The views of a scene show one set of named points, each view turned or mirrored, shifted and resized as a whole, with a little noise and some points left out.

Scene 1
View 1
Nibo: [ 11   8  -3  43  11 -46 -20  -8 -19 -16   3 -24   0  58   3  -1  36  30
  -1 -11  41 -10  -4  20  10  20  22]
Vegef: [ 15  -1  59  11 -41  28   0  18 -57 -44 -29   3 -55  49  19  30  11  37
   8 -21   0   1 -29  74 -18 -75   8]
bige: [ 28   2  12  29 -11 -24 -31 -31 -34 -20  -5  -5 -14  61 -16  19  43  41
 -23   0  36  -6  25  37  16  21 -15]
vene: [-10 -11  13  33   1 -14 -11  14 -46 -13  18  -3 -12  19   9   1  15  24
  -5  -8  16  11 -32  35   0  -5  29]
gen: [ 27  16   8  11  -7 -65 -38 -11   4 -23 -32 -31 -24  62   0  -2  44  30
  16 -35  76 -49  23   2 -13  40  41]
nelap: [ 16  20  -4  56  10 -40  -4   2  -8 -28 -14 -34   2  79  23   0  38  26
  22 -14  43  -7 -16  31   6 -15  38]
duput: [  2  -7  51  16   8  21 -20 -13 -62 -16 -12   6 -45  45   7  14  31  46
 -32 -24  -4   9  -9  40   1 -10  -4]
bot: [  9  -5 -30  70  16 -49 -12 -23 -33  -6  33 -13  38  54 -12   7  43  30
 -17  25  29  21   4  32  41  32  -3]
fif: [ 32  10  29  -4 -29 -38 -42 -15 -18 -30 -30 -12 -48  50  -6  10  35  31
  -2 -33  58 -43  19  25 -17  24  21]
bil: [ 13  14  14  22  21 -37 -44 -35 -29  -3  14  -5 -35  50 -26   5  36  36
 -52  -7  29 -19  15  24  11  66  -5]
sobaz: [ 38   0  19  17 -21 -27 -24 -31 -13 -35 -61 -22  -6  90  16  12  70  53
  22 -40  57 -26  47  12   2  -3  10]
Zek: [  7 -14  49  11  13  22 -16 -34 -50 -18 -53   0 -20  67  22  11  72  63
 -14 -53   4  12  19   6  12 -15  -3]
niv: [ 43  26  12  24 -28 -48 -26  -4   2 -43 -34 -30 -40  78   7  10  32  27
  21 -24  66 -51   6  37 -17  -5  31]
kati: [ 24  19  17  31  12 -36 -31 -24 -18 -22  -9 -18 -28  70  -8   6  38  38
 -22 -18  40 -25   9  31   8  25   7]
vusuk: [ -8 -26  27  19  -1   3 -23 -17 -74   1  20  16 -11  14  -8  13  32  42
 -39   1  -1  29  -2  33  19  21 -11]
narob: [ 17 -23  27   4 -37 -14 -28 -10 -51 -20 -10   7 -16  23  -7  17  39  38
  -4 -13  31   0  18  30  -2   8   7]
View 2
bige: [  6 -18  -7  -3  -1 -41 -28  -8 -73  36  16  -9   4   7   1 -30  27  -6
 -25  13  29  -3 -21  -7 -10  20  11]
niv: [-12 -56  31  21  -9 -25 -26  24 -41   0  16   0  15 -22   1 -10 -15 -10
 -46  12  56  15 -75  10 -30  16  24]
Nibo: [  5 -29   8  -5  17 -18 -13 -10 -77  39  24   8  11   6  -9  -6 -20  14
 -26   6  16  -7 -47   8 -30   3  25]
vene: [  7 -22  30  -1  13   1  -7   9 -61  59  18   2   6   6  14  10   0  22
 -18  28 -12 -20  -9  21 -26 -31  12]
Zek: [ -9 -66   2  -3  22 -22 -12 -24 -54  26 -15 -59 -14 -29 -12 -55   2  20
 -25  32  -1 -15  -5   1  40  -9   2]
bot: [  17    0  -17  -12   19  -29  -20  -29 -110   71   28   21   12   36
  -28   -4    2   13   -2   11   12  -23  -26   -1  -45   16   23]
bil: [ 11  -2 -24 -26  -5 -31 -19 -12 -81  46  31   7  -1  12  26 -20  23  -5
 -48 -25  19  13 -28  -6  14   7  20]
vusuk: [ 12   1   1 -17  13 -22 -12 -14 -70  68  17 -20  -6  21  16 -19  35  17
 -13  23 -19 -16  29   3   3 -22   7]
sobaz: [-13 -61  13   9  11 -35 -12 -16 -45  -2   7 -39   9 -22 -28 -49 -18  -2
 -23  26  54  10 -53  -9 -10  32  20]
nelap: [ -2 -46  17   9  22  -6 -16  -6 -81  36  17  14  21  -3 -30   4 -40  17
 -25  16  25 -13 -68  17 -48   5  28]
Vegef: [-15 -63  56  37  -7 -15 -37  50 -32  28 -25 -30  -8 -35  24   2  35  17
 -21  72  -2 -29   1  26  -6 -33  -9]
kati: [  0 -31  -7  -1  -2 -28 -24  -3 -70  28  17   2   4  -5   7 -17   6   0
 -43  -4  26   4 -45   3  -5  11  17]
narob: [  8  -9  34  -9   7 -18   5   1 -35  36  29 -20  12  11  24 -20  16   6
 -22  26  14   8   5   2 -18 -15  18]
View 3
Zek: [ -1 -86  58   3  19  10 -21  15 -20 -46 -11   7  20   0  20  -7 -51   6
 -26  20 -18  81 -51 -19  11 -12 -16]
vene: [ 13 -29  81  34   8 -26   4  22 -34 -10   7  23  -7 -12  19 -18  26  -6
 -20 -26 -25   9 -23  18  38  20 -30]
gen: [ 68 -32  44  44  16 -13  -7 -17  30  24 -39 -48  -4 -19  37  14 -17  26
  15  23  13  -9 -26 -35   5  10 -39]
vusuk: [-23 -64  59  -9  11 -12 -14   2  -6 -41  16  55 -29 -15   6 -20   2 -30
 -29 -26 -15  12 -41  32  34  -1 -22]
bot: [-12 -34  96  -7 -30 -26   0 -27  24   0  15  50 -19 -55  72 -48  23   5
 -12   6  16 -15 -41   3  38  14 -37]
nelap: [ 34 -28  89  43 -14 -25   4  13 -15  15 -13 -12  31 -28  74 -31  10  31
  -5  11  -8  16 -24 -26  25  15 -41]
kati: [ 23 -53  46  13   3  -1 -23  -3  19 -12 -18 -14  -2  -8  64 -10 -10   5
 -14   5  14  -3 -28  -8  13  -1 -54]
bil: [  5 -54  41 -14  10  -1 -28 -23  40 -23 -11  -1 -35  -6  56  -3  -1  -8
 -25  -3  26 -21 -31  15   7   2 -59]
bige: [  2 -70  40   6  -4  -5 -31  -6  27  -8 -10   8   3 -30  51 -34 -16 -13
  -9  -3   9  -7 -35  -5  20 -16 -35]
niv: [ 63 -41  36  66   4 -14 -19  17   9  29 -43 -47  34 -16  58 -13 -14  16
  10   2  -1  -7 -14 -33  13  -4 -43]
Vegef: [  6 -73  33  70  15  -7 -26  77 -65 -22 -16   3  61  12  17 -35  -8 -22
 -27 -46 -58  42 -11   9  35 -25 -28]
fif: [ 55 -51  19  41  21  -2 -25  -5  29  13 -43 -46   1 -10  27  11 -31   5
  13   7   5 -12 -27 -27   4  -9 -36]
duput: [-14 -73  47  12  17   7 -24  28 -25 -46  -5  20   5   9  22 -13 -13 -17
 -39 -19 -22  37 -29  17  23  -7 -35]
sobaz: [ 47 -64  39  32   7   0 -22  -7  27   5 -33 -32  26 -26  43  -4 -48  25
  11  36   8  28 -43 -45   4  -9 -24]
Nibo: [ 29 -21  81  19   2 -22   4 -15   4   5  -4   6 -23 -26  46  -7  14  17
 -11   5   5  -2 -30  -5  27  26 -40]
View 4
Vegef: [-10   5 -20  -7 -15   6  12 -14  39  -4 -65 -16 -46  26  20  20 -20   6
   2   7  26  32 -12   8  21 -13  -6]
bot: [-26 -39  10  -6  43  27  32   3 -26 -28  25 -51  -1 -18  25 -27 -47  13
  -1   4  69  -2  31   1   6 -26  44]
bil: [ 10 -57   2 -19  28  38  -6   6  -9  -2  32 -27  16 -27  21  -3 -36  21
 -28  -5  38  37  34  25  16 -44  20]
niv: [ -3 -31   1  -4  47  -4 -18  10  30  -7   3 -11  -5  25   2  -5 -27 -12
  26  10  20  12   9  53  11 -60  -9]
Nibo: [ -8 -31  14  -8  44   8   4   0   5 -16  22 -28  -6   5  13 -10 -41   7
   8   4  44  13  32  14   8 -30  21]
vene: [ -4 -14   5 -19  13  20   9  -8  16 -12  -8 -33 -36  -2   7  10 -47  15
   8  -3  55  22  29   0  -1  -7  29]
vusuk: [  3 -36   4 -17 -19  44  10  -4  -5  -8 -21 -46 -21 -22  10  14 -37  27
 -13  -9  51  31  33 -12  11  -2  34]
gen: [ 11 -49  22  -8  53   0 -35  14  19  -9  29 -17   8  14 -11  -2 -32  -7
  26  -2  21  16  42  41   9 -54  -1]
fif: [ 15 -52  13  -5  33   8 -35  15  18  -2   9 -14  11  11  -8   4 -20 -11
  17   0  10  25  27  45  18 -57  -4]
Zek: [  2 -37  21   0   2 -12   4 -14  -8  -7 -17 -23  11  22  31   8  -1   8
 -13  -4   8  43  19 -34  44 -12  -7]
narob: [  4 -43  12   0  -9  26  -7   8   0 -10 -26 -37  -8   0  -1   6 -19   5
  12  -4  30  18  26   9  18 -27  16]
kati: [ -1 -41   3 -10  37  14  -2   1   2  -8  16 -17   5  -3  19  -4 -32   8
  -9   5  32  31  21  28  18 -45   6]
duput: [  3 -25  -4 -13  -5  18   9 -15   6  -3 -24 -22 -12   1  29  16 -23  23
 -23  -1  26  47  14 -11  28 -11   6]

In a view up to two points have been moved. Name them for each view, in the order of its rows, or write -.
view 1: fif
view 2: nelap, narob
view 3: sobaz, Nibo
view 4: vusuk
